Points on a hilly landscape, in no order, each with its height.
A ball rolls from a point to the lowest of its 2 nearest points, and stops where none of them is lower. Distance is the straight distance between rows; heights are no part of it.
j128 height 1.53: [-1,-8,21,-4,-15,16,-11,5,-30,-9,-5,11,-5,4,5,-19,-14,20,-8,10,2,17,-31,14,16,29]
j745 height 4.66: [12,9,-14,-26,-26,-4,-15,2,5,-23,-29,-17,1,15,0,-18,-21,26,-13,13,-4,-13,-8,16,-12,3]
j796 height 5.23: [14,-1,-5,-14,2,12,-8,-5,4,-7,-18,-23,-10,-10,-14,7,-16,16,18,-20,13,28,0,4,0,25]
j980 height 4.94: [6,-2,8,-3,16,20,10,-2,10,-2,-4,-9,-1,-8,-6,-5,-10,-4,21,-21,-13,23,-5,8,6,24]
j532 height 4.19: [4,34,-25,-6,-1,-4,1,-10,-5,13,-18,-10,-23,17,19,-9,-12,5,-12,10,2,4,17,-1,-23,-15]
j680 height 2.05: [7,-18,2,6,-26,11,-7,13,-31,-9,9,-5,-19,4,-4,-24,-4,7,-5,-2,11,37,-10,8,9,33]
j137 height 3.21: [-12,4,-18,18,29,-12,5,-16,-2,-4,22,-11,7,13,4,5,5,14,2,6,22,22,37,-18,-23,-20]
j964 height 4.74: [4,8,-9,25,-15,-14,9,-4,-2,21,-9,5,-21,-12,11,8,28,24,-1,8,32,-4,20,3,14,-39]
j267 height 2.93: [1,-1,2,-7,-10,8,18,6,26,26,-31,21,-24,-21,-3,-25,-28,-29,-15,6,-16,-17,-7,-12,1,-1]
j852 height 4.17: [-22,-8,-4,-7,33,-19,10,0,23,4,-16,8,17,13,-3,-2,-6,-7,1,23,10,-6,5,-21,-24,-3]
j217 height 5.10: [-4,15,5,-14,14,4,-4,0,13,-3,-5,2,28,-4,-7,29,2,4,20,-32,-16,-32,-7,1,2,-7]
j387 height 6.04: [0,-13,-4,-1,-14,-7,-5,5,1,-16,11,-12,-3,7,-6,-13,11,23,7,-18,16,11,7,-2,-1,-8]
j681 height 5.05: [-13,3,-13,-8,13,-22,-15,-22,7,19,-31,-1,15,-5,-9,21,-24,-21,6,-2,14,-10,15,-4,-9,-15]
j390 height 3.84: [-8,-16,7,5,27,-3,6,13,18,-1,8,-3,21,0,-4,12,-13,-39,12,14,-12,8,-3,-12,0,11]
j583 height 1.92: [-3,-13,19,4,3,13,1,-8,4,0,-8,15,14,-16,-9,3,7,1,7,-5,-13,-16,-5,15,15,-7]
j734 height 4.89: [-3,3,-6,-16,19,-3,-21,-19,-2,-12,-14,-2,28,6,-12,21,0,-1,11,-3,-17,-27,1,0,-25,-3]
j186 height 3.68: [-28,-2,-3,16,7,5,-13,-16,-18,13,32,7,-10,-1,-5,-10,8,-7,11,-23,-14,15,13,-11,-21,-11]
j23 height 7.34: [6,-18,12,18,-13,20,3,2,-11,14,8,30,-12,-18,-17,-5,17,-30,-7,6,-29,-20,-14,-4,2,21]
j915 height 2.75: [20,3,-17,-2,-29,-1,-11,6,-19,3,7,-24,-27,-1,2,-5,-2,-3,-1,-7,17,35,6,7,5,19]
j605 height 2.20: [-21,-11,15,6,33,6,-3,-18,-10,-16,16,13,32,10,-3,-1,-7,15,6,-5,-9,1,6,-1,-16,-11]
j711 height 4.49: [17,30,-16,-22,-16,-4,5,-9,4,-5,-34,-12,-15,20,8,-27,-14,29,-18,3,-5,-5,10,5,-16,-8]
j335 height 2.73: [-10,-8,-10,12,-34,-14,-37,-4,-15,8,-6,-7,-24,-12,0,4,18,8,9,-17,18,-9,-12,6,0,-8]
j74 height 3.74: [-2,-8,3,25,19,-15,20,-10,12,3,6,1,8,4,0,-1,6,-2,0,23,21,26,31,-8,6,-28]
j332 height 0.85: [16,10,-3,8,-17,13,24,7,2,24,-13,18,-36,-6,13,-26,-4,-11,-25,11,-10,-10,-4,-7,2,-5]
j885 height 1.49: [23,-5,10,-4,-10,6,-19,-15,1,-12,-23,4,14,-12,-8,11,6,16,-5,11,-8,-19,-17,21,9,9]
j805 height 2.69: [13,-1,-20,-3,-22,-6,-28,-13,-6,-1,-7,-9,-4,-5,-10,15,10,-10,-3,11,-9,-21,2,4,-14,-2]
j926 height 2.43: [-15,-6,11,8,16,-8,-3,-18,6,-7,-5,16,24,4,3,2,-1,24,0,-4,13,-9,15,-1,-7,-31]
j602 height 4.71: [-19,11,-16,-12,24,-11,-4,-6,9,11,-17,3,8,10,14,21,-9,-3,6,-1,14,-17,-2,-8,-13,-12]
j343 height 3.10: [-32,8,-8,-7,4,2,-12,-4,-6,10,17,-3,-7,5,5,-10,-16,2,9,-33,1,13,2,-12,-12,-9]
j297 height 6.60: [8,5,8,24,-15,9,18,17,-14,17,23,23,-26,-8,6,1,33,-19,-16,1,-11,-14,-20,-9,11,8]
j763 height 3.76: [-5,15,-2,25,8,0,9,-4,-4,34,0,-2,-22,-13,20,17,6,8,8,-5,19,15,8,5,19,-28]
j590 height 3.67: [-14,1,-6,15,-23,-12,-19,-7,-15,5,7,1,-19,-3,15,9,23,34,-1,-12,37,-8,1,2,2,-32]
j946 height 5.57: [-15,8,6,20,-3,7,19,17,-3,16,19,21,-20,-5,7,-14,15,-9,-2,-10,-16,-11,-10,-4,2,-14]
j222 height 7.72: [24,8,10,0,-17,18,37,16,-8,-5,10,28,-3,10,11,-2,12,-6,-37,24,-20,-26,-19,-3,6,16]
j286 height 2.74: [37,3,0,7,-18,12,18,-10,21,-7,-14,-2,3,-17,-17,9,23,12,4,-7,-20,-24,14,9,10,-24]
j482 height 5.30: [3,-10,6,6,16,13,-2,-3,0,-9,26,-26,1,-11,-12,19,11,-2,24,-28,2,28,6,1,8,15]
j737 height 5.83: [-5,1,2,-1,-21,0,-11,-2,-4,-20,38,-9,0,0,-8,-16,16,25,5,-37,-11,6,0,3,8,-10]
j276 height 3.55: [35,6,-9,4,-29,3,10,14,-8,3,15,-15,-19,-9,-11,0,10,-26,-12,-4,-4,19,4,-2,15,20]
j144 height 7.14: [8,13,15,4,-6,0,28,17,3,-7,14,11,10,6,26,7,21,11,-14,15,-4,-21,-12,11,28,-11]
j787 height 5.51: [19,-5,-4,-20,-2,-8,7,10,16,-15,-22,-21,-2,3,-7,-16,-16,2,6,12,16,26,8,5,5,27]
j485 height 2.47: [0,23,9,13,9,-1,9,-3,-9,11,14,1,-9,4,24,3,-3,10,-12,9,11,22,11,15,23,-35]
j976 height 2.78: [-24,4,-11,17,15,-13,5,-12,0,2,15,3,19,8,-4,9,5,17,9,-22,21,-3,25,-16,-18,-35]
j706 height 7.47: [15,20,11,8,0,11,14,0,-11,2,4,23,-4,12,19,6,24,16,-19,20,-9,-22,-19,7,3,6]
j759 height 1.19: [6,-7,30,-15,-5,11,-14,-4,-17,-21,-12,15,18,5,6,1,-16,24,-10,20,-1,-12,-27,31,17,16]
j851 height 3.13: [-27,-7,11,6,52,0,5,6,7,0,11,7,21,3,12,13,-11,-19,9,24,-13,5,-20,-9,-15,12]
j218 height 6.46: [10,-7,-4,-9,4,-12,11,26,22,7,-2,-9,7,-6,-1,40,10,-30,-1,22,5,-15,-12,-6,20,31]
j764 height 2.54: [-15,-11,2,-5,43,7,1,-1,5,-18,8,2,20,4,-11,16,-4,4,18,1,-2,2,-9,-11,-22,19]
j887 height 4.39: [9,-4,8,5,-9,13,20,12,7,3,9,-6,-10,-9,-5,-9,1,-16,1,-10,-13,7,-9,-1,17,17]
j828 height 2.31: [5,-2,8,9,-10,16,2,-20,5,2,-10,18,10,-16,-19,-5,7,-2,2,-20,-23,-24,20,1,1,-27]
j841 height 5.95: [-22,-5,5,-16,3,-5,4,35,11,-5,21,0,18,9,10,3,-6,-25,-1,-4,-8,-17,-20,-3,6,9]
j400 height 6.24: [6,-5,-16,-16,-13,-24,5,10,9,-22,-2,-15,9,27,2,-17,-2,22,0,4,21,4,18,-3,-3,-13]
j20 height 4.07: [-12,-6,-8,4,-7,1,-27,-4,-27,-3,34,-9,-6,-3,-8,-14,1,-19,3,-3,-12,24,8,1,-12,12]
j260 height 3.18: [9,-1,-10,-10,-20,-13,-11,9,-6,4,-10,-3,-4,6,6,3,5,-3,-12,16,12,-13,-5,6,1,6]
j622 height 5.61: [19,-3,-16,-16,-5,-18,4,-2,27,1,-25,-18,2,-5,-19,4,-7,-17,1,11,17,13,28,-2,11,3]
j969 height 4.55: [5,-16,23,-11,-12,3,-2,15,-14,-26,24,-1,25,0,-9,-2,-8,-28,-4,13,-17,5,-12,9,21,28]
j125 height 5.33: [2,2,-5,-8,15,-17,1,-18,18,20,-38,-9,4,-1,-13,-8,-30,-21,1,14,13,20,27,-3,-2,-7]
j839 height 3.19: [-23,-7,5,-1,33,-15,28,17,27,1,-22,3,-4,14,6,-29,-20,5,3,21,22,11,-3,-22,-13,9]
j346 height 1.91: [-4,14,12,9,23,13,3,-9,-13,-7,29,0,10,11,17,-3,-1,16,-6,-6,-8,12,9,9,0,-17]
j105 height 2.48: [-21,0,-9,-5,-2,6,-30,-12,-20,3,3,-7,-26,-1,5,-7,-19,26,9,-31,16,18,-7,-6,-16,1]
j925 height 1.32: [-11,-6,3,-5,8,-4,17,11,18,17,-30,16,-15,-6,-1,-26,-15,-2,2,7,8,-1,-12,-10,-1,10]
j598 height 3.75: [-1,5,-6,2,-4,-8,-8,-6,-12,18,-14,5,-16,7,13,-19,-8,0,-12,17,10,12,7,8,-3,-10]
j88 height 7.64: [27,-18,17,16,-21,14,21,3,-1,-15,7,20,-3,-4,-14,-3,26,-6,-18,18,-20,-23,-15,-9,6,23]
j548 height 1.88: [-12,-13,1,11,-5,3,-37,-29,-16,9,-4,-4,-13,-15,-11,4,-1,12,18,-28,9,7,1,-1,-10,-3]
j239 height 4.31: [3,-12,-2,3,-5,-2,-10,5,-14,-11,23,-7,20,5,0,-4,2,-22,-7,17,-12,14,13,4,-4,9]
j956 height 4.79: [2,7,-12,-27,-3,7,-34,-11,-8,-16,-30,-6,10,10,-6,3,-12,8,2,5,-14,-12,-12,12,-27,9]
j937 height 2.32: [10,7,-16,-5,-12,1,-28,-24,-12,4,-18,-14,-14,-12,-12,6,-4,6,10,-16,-9,4,7,2,-15,-9]
j77 height 6.63: [2,11,14,-6,13,-2,23,32,13,-7,18,7,21,11,22,19,-3,-14,-13,22,-9,-17,-22,1,21,7]
j938 height 5.56: [6,7,-7,-17,4,0,1,10,13,9,-12,-4,7,-12,4,37,10,-11,8,-4,-5,-26,-7,6,9,8]
j597 height 4.90: [-9,-22,6,-4,10,-8,27,37,26,-9,11,-2,16,5,0,-6,-8,-31,6,14,0,1,-14,-18,4,27]
j424 height 5.60: [-2,8,2,-4,-2,3,-8,6,0,-9,37,-19,6,-5,-12,15,17,2,19,-42,-8,4,7,3,17,-5]

For each start below, name the point where the ball stops.
j745 | j548
j969 | j548
j622 | j925
j387 | j759
j787 | j759
j88 | j759
